A landscape with many peaks, sampled at points; each row gives a point and its height.
From any point a climber steps to the highest of the 2 points nearest to it. It stops when none of these is higher. Distance is the straight distance between rows; heights are no part of it.
Q531: [-70  37  48  32 -10  42  27  -4  54 -49  31 -28 -39 -24  42 -29  23 -17
  -2 -48  54   4   8  47]  height 2.01
Q526: [ -5 -29   6   1   6  -6 -20  19  52   9  25  16 -30 -33  21  13  11  21
  36   0  33  43  45 -23]  height 2.06
Q843: [ 73  29  25  45   2 -42   1 -20  22 -15  54  19  29   7   4 -48  38 -17
 -60  -9 -21  66  22 -47]  height 3.40
Q686: [ 39  10  46  53 -18 -22  56 -55  23  -4  18 -22 -61 -27   9  -9  39  -4
 -49 -62  12  76 -96  29]  height 4.75
Q790: [-43  21 -34 -38   3  25 -28  23 -41  -9 -17 -24  76 -13 -16  -6  -3 -17
  20  20  -6 -93  48 -13]  height 4.27
Q70: [ 20 -40  20  45 -61   8 -73  57  25 -31 -16  41  29 -22  11 -33  19   2
  32  61   6  42  63 -10]  height 0.99
Q877: [ -2  10 -12 -38  40 -12  28 -32 -86  28 -88 -30  -9  36  -3  59  -6 -32
  21  15 -51 -95  -7 -17]  height 1.63
Q631: [ 35 -18  -3  21   9  -2 -78 109 -19  14   7  23  37 -15 -23 -30 -39   1
  20  83 -12 -24  -8  32]  height 3.96
Q845: [-15  18 -28  -4 -14  22  67 -58 -10 -36 -16 -66 -49   7  30  23  20 -12
 -40 -58  33 -12   8 -18]  height 3.31
Q89: [ -3 -14 -11   8   3 -26  -5 -15  19  28   0 -26  13  22 -10   0  31   7
   9 -12  75  63 -75  13]  height 6.40
Q863: [-27   5  -5  -3 -27   5  17 -10 -22 -39 -53 -23  17  -5  19  18  -7 -11
   2 -13 -21   2  42 -86]  height 4.03
Q461: [  8 -36  15 -44  50 -10  28 -32 -15  12  -9   7 -32   0  11  77 -52  68
  12  13 -47 -25 -44  41]  height 3.87
Q498: [  32  -32  -33  -18   26  -15   46  -43  -80  -39 -103   26  -28   30
  -12   57  -11    0   -4    2  -10  -14   13  -48]  height 2.30
Q384: [-37  41 -35 -42  13  29 -45  36 -63  24 -31 -11  32 -27 -33 -43  -7  -2
   6   9 -15 -92 -17  31]  height 3.57
Q378: [ 14 -54  30  -2 -49 -21 -71  62  24  21 -21  47  42 -34  13 -17 -25  -4
  54  39 -19  -7  60  -6]  height 1.20
Q657: [  6 -30  25 -30  -5  19  44 -52  -2 -50 -52  -1 -48  -2  36  71 -40  26
 -33   5 -14 -33  59 -24]  height 4.32
Q463: [ 63  -1 -37  -9  23 -41 -36  36   4  19  35  24  40  56 -51 -46   6 -25
 -28 -39  29  42 -36  14]  height 2.02
Q234: [  17   -4   -7  -31   22  -42   24  -25  -15   91   -6   -6   21   19
  -59   -1  -16   18    9  -17   -3   16 -111   25]  height 1.03
Q469: [-20   9 -45 -17  12  22 -56  39 -33  49 -10 -22  31  34 -30 -19  20   1
  33  10  19 -27 -40  40]  height 2.82
Q350: [  28   -2    8  -22   25  -35    8   13  -48   81   -5  -29  -18  -12
    9   23  -11   11   -3  -24 -107  -44  -75    7]  height 2.25
Q265: [-58  13   1   6 -22  50  -2  12  -1 -68  38  20   0 -46  36 -24   3 -17
   7  14  54  -4  91  23]  height 2.71
Q882: [ 45 -45  57   6  -5 -56 -21  22  36  20  44  40  -7  -9  29 -10 -13  -4
  -5   8 -15  57  50 -29]  height 1.75
Q582: [ 32  27  -2  15  40 -23 -89  83 -20  41  40  18  45  -6 -43 -61   1   7
  20  44 -39 -27 -44  79]  height 2.70
Q598: [-70  -8  -1 -26  13  -2   4  15  26 -19   3 -23  20  11  -1  -3 -36   1
 -11 -11  59 -20 -13 -19]  height 6.45
Q870: [-10  22 -35 -33  17  -7  22 -50  -3  31 -16 -28 -20  -5 -23  31 -23  28
  27   1  23   2  -2 -53]  height 2.74
Q55: [-20  38  51  49 -55  19 -23  46  40 -21  38  14 -67 -28  43 -66  43 -13
 -21   4 -11  31  15  17]  height 0.68
Q174: [ 59 -36  15  38  28 -49  23 -33  35   1  32  48 -22  31  23  65  -9  36
 -41  10 -53  58 -41   5]  height 3.30
Q723: [-28  -4 -63 -61  39  -2  31 -26 -38  66 -37 -23  16   0 -13  39   2   0
  12 -14  10 -42 -36 -13]  height 2.31
Q50: [  8   3 -27  22 -37 -11 -14  19 -36   2 -62 -11  27 -23 -10 -14   6 -23
  29  21   2  47  44 -66]  height 3.79
Q833: [-79  18  19 -56  13  17  32  -5  42  19  41 -14  27   7  10  25 -50  -2
   7  -7   8 -75  -3  11]  height 5.14
Q812: [ -8 -23 -30   2  11  -6 -64  56  24  -6  12  40  18   2 -18 -19 -48   5
   0  35  30  -8 -13  39]  height 5.49
Q528: [-25   0   5   1  -3  30 -49  47  43  46  65  41  50  22 -50 -40  11  -2
  65  11  16 -32 -77 110]  height 1.42
Q47: [-49  13 -50 -53  30  11  58 -15 -54  49 -12 -41  38  45 -43 -11   4 -37
  10 -26  63 -55  -5  -8]  height 1.80
Q754: [ 75 -24 -37  -1  19 -30  25 -29 -39 -14 -45   1 -40   5   9  53  24   3
 -11 -13 -25  47 -14 -60]  height 2.57
Q374: [ 20   5  46  83 -72   9 -53  38  16 -40   0  40 -29 -48  43 -47  23 -12
  12  31  -8  41  56 -20]  height 0.85
Q821: [-42   8   9  28  18  11  25 -47  67 -29  13 -15 -36   4  14  21  25  33
   4 -30  31  -1 -46 -10]  height 4.58
Q277: [-11  20  14 -37  35   1  15  -8 -85  48 -47 -40 -26  -7  20  62 -17   1
 -12  13 -95 -91 -60   9]  height 1.90
Q679: [ -6  57 -10  49 -52  14   3  28 -24 -23 -30 -30 -60 -31  23 -96  25 -36
  12   8   7   5  -2 -13]  height 3.62
Q800: [-29  51  59  19 -50  29  57 -58 -10 -67  -5 -29 -28 -64  52 -34  28 -41
 -41 -26 -38 -66  80 -40]  height 3.20
Q955: [-35  34 -67  13  19  40  21 -18 -53 -36 -55   6 -17  36   2 -50  53 -86
 -21 -30  56 -21  65 -66]  height 2.59
Q389: [ 41  28  25  34 -20 -27  40 -24 -32  18  -4 -36 -93 -26  29 -39  33  -8
 -71 -49 -29  34 -76   7]  height 4.24
Q152: [ 81 -14  22 -33  22 -84  -5  25 -61  45 -14   2  50  34 -56 -11  11  -7
  -6 -27 -41  26  29 -48]  height 1.74
Q347: [ -3  15 -21 -17  -9 -51  -3  12 -46  37 -61   6  19 -37 -33  19 -13 -16
  47  15 -47   0  -1 -70]  height 3.48
Q272: [ 50  -1 -10 -34  41 -77  14  -5 -36  79  11  -6  31  31 -74   2  13  11
 -16 -36 -19  40 -37  -2]  height 1.43
Q961: [-29   8 -17  -5  -7  48 -12  -1  31   7 -23 -11  60   9 -53 -11  -3  -6
  46  -6 105 -20 -56  69]  height 3.70
Q291: [-39  -6   3 -29 -40  17 -20  33  16 -13 -15  13  75 -15   8   8 -28 -24
  44  33  -3 -80  90 -16]  height 4.83
Q406: [ 11  11  -6  22 -23  31  55 -50  11 -24 -21 -45 -97   2  56  39 -12   6
 -47 -22 -15  17 -16   3]  height 3.58
Q920: [ -5  14 -56  16  -8  47  -7   7   1 -84   1 -26  14  -1   0 -34  -1 -42
 -18  -9  37 -43  76 -38]  height 3.10
Q776: [  4 -45   2 -60  40  25  31 -49 -14 -39 -29 -11 -11  17  35  96 -43  47
 -32  29 -28 -49  28  43]  height 4.86
Q26: [ -3  24 -25 -18 -27  37  43 -34 -16 -57  19 -45   7   2  16 -22  12 -27
 -39 -57  23 -54  71 -51]  height 3.02
Q409: [ 35  -4  54 -24   9 -70 -15  41   8  72  29  20  15 -26 -33  -1 -47  26
  21  -9 -73  -8  10  14]  height 0.19
Q331: [ 80 -57  60   9  31 -14  -4 -32  10 -10  -4  65 -19  28  18  75 -27  41
 -33  45 -79  34   3  32]  height 2.84
Q962: [-40   0   2  10  -3  12 -54  59  40  46  77  58  25  29 -37 -24  -6  19
  63  34 -27 -11 -30  42]  height 0.62
Q577: [-43 -32  39  12 -17  41 -11  24  76  31  24  19  49  18 -44 -13  -7   4
  85  19  84 -12 -63  74]  height 2.60
Q27: [ 67 -29 -23   8  26 -38  34 -55 -31 -17  -3  16 -24  39  -1  71  -4  22
 -56 -21 -35  74 -53   6]  height 2.87
Q48: [-78  -5  20 -57   6  -8  -4  34  -2  31  20  -1  20 -26  16  17 -33  12
  43  19 -23 -66   8 -24]  height 4.15
Q445: [ 31 -23 -29  26  -4  10 -46  32  31 -25  50  27  17   1 -14 -41  34  28
   3   3  56  70 -22  34]  height 4.29
Q902: [ 67 -27  25 -19  39 -54  23   8 -28  49  20  15 -17   0  -7  51 -28  34
  -1  12 -90 -23 -65  53]  height 2.86
Q242: [-52 -15  -6 -32 -16  30  10  11  38 -34  37   6 -21 -30  43  -4 -10   7
  34 -12  33 -15  78 -36]  height 2.38
Q995: [ 64 -11 -39  48 -25  27 -44  36   7 -49  72  48   1  -7  -2 -26   8   8
 -16  48   7  70  25  54]  height 3.60
Q908: [-85   6 -27   6   8  23 -28  25  59  -9  26  24  20  12   9 -13 -40  10
  25  28  47   9  -3  11]  height 7.44
Q520: [  8 -20  16  28  23 -30  12 -31  67   1  40  22 -24  14   3  64  24  40
  -3 -26  -3  31 -40   4]  height 3.88
Q605: [-39  37  55  36 -41  54  55 -37  41 -14   2 -42 -40 -25  60 -20  59 -15
 -11 -57  34   5 -66  49]  height 1.72
Q739: [ 44 -13  -3 -11  -3 -52 -58  82 -49  47  -4   8  64  29 -40 -61   9 -30
   5   8 -38  23   3 -24]  height 2.04
Q937: [-27 -18  -4 -38 -19   6  17 -14  15  -4 -20  -5  31  -5   9  51 -38  -4
  25  -5 -37 -72  48 -60]  height 4.34
Q451: [-22  40  43  24  15  29  63 -79  21 -72   3 -17 -53 -34  43  24  13   7
 -25 -19 -16 -34  50 -28]  height 3.43
Q128: [-16  22 -71   4  -8  40 -27   7 -50 -30 -41 -15  13  33 -19 -38   9 -30
  -3  26  69 -31  56 -54]  height 2.83
Q90: [  9 -37  31   2  -3  38  44 -62   1 -50 -22  25 -92 -15  61  69 -17  33
 -43   2 -30  21   9  34]  height 3.92
Q617: [ 22   1 -43 -16  22 -24 -63  36  -9  38  -5 -14  23  37 -34 -27  23  -3
 -10   4   4  42 -10  -8]  height 2.36
Q586: [ 79 -62  39  11  -7 -11 -14 -38 -49 -10 -75  18  -2  -8  17  74 -21  37
 -21  56 -56  36  12   4]  height 2.50
Q795: [ 54  20 -10  39 -39 -15 -21  27  -4 -15  16   1 -27   0   4 -69  33 -37
 -25 -21  -8  85  20 -21]  height 3.65
Q614: [-74  31  24   5  12  52  18 -16  46 -83  31 -33  12 -12   6 -29  13  -6
 -42 -37  67  -4  72  16]  height 2.34
Q987: [  2  -4  39 -20  16 -43   1  11  40  79  29   9   5   3 -47 -16 -30  42
  -1   1 -31  13 -56  15]  height 0.58
Q701: [  4   8   6 -34  -1 -27   2 -11 -25  65 -37 -21   0 -14 -18  57 -56  27
  25  34 -56 -17  -8 -38]  height 3.12
Q260: [-10 -19  46 -15  13 -53 -24  47  55  46  87  59  30  51 -27 -21   2  -7
  47   4 -62  12  -1  14]  height 0.10
Q986: [ 22 -26 -61 -41  56  21  58 -72 -67  -5 -64  -6 -37  46  -8  72  -4   3
 -20 -13  -1 -28 -25 -13]  height 2.03
Q103: [ -7  56   4  48 -55  41   3 -13 -15 -75 -29 -20 -12 -32  29 -47  37 -37
   5   5  26 -19  63 -46]  height 3.35
Q798: [ 26  52   6  45 -30 -13   4  13 -35   7 -26 -20 -82 -26  25 -65  45 -47
 -37 -24 -30  49 -21 -22]  height 3.90
Q288: [ 55 -37  26   7 -21 -46 -75  43  15  41  45  50  65  -6  -7 -44  -9 -10
  11  38 -20  47  84  -5]  height 1.49
Q91: [-56  13 -22   4 -11  88   6 -13  31 -47  17 -18  60  13  -9 -19  -6   8
  15   3  97 -27   7  78]  height 4.74
Q224: [  7  24 -11  46  13 -22  37 -39  26  -2   6 -41 -34  -3  -5   1  44  -1
 -30 -39  29  71 -52 -10]  height 5.38
Q217: [-63  13  17  -6  42  24  50 -81  39 -44   3 -13  -3   7  15  58  -9  30
 -33  -4  23 -28  23 -12]  height 3.86
Q736: [-45  13 -48  23 -13  68 -18  32   9 -47  12 -17  21   6  -3  -9  -9  -9
  -9  28  83  30 -21  47]  height 5.79
Q156: [ -3 -17   2  26 -21   6  -6 -16  77  14  59  25  15  -3  -5 -27  35   9
  23 -18  65  61 -50  44]  height 5.18

For each start below, name the point where the climber stops.
Q374 => Q265
Q55 => Q89
Q26 => Q776
Q843 => Q89
Q103 => Q89
Q962 => Q908

Call two points neighbours if one is among the 2 nearest of the other. Go from one point of each pair to the other, from neighbour to neighbour, staying as high as possible. Name the lowest point that can't be avoided.
Q291 and Q265 => Q882
Q776 and Q821 => Q26
Q908 and Q291 => Q48
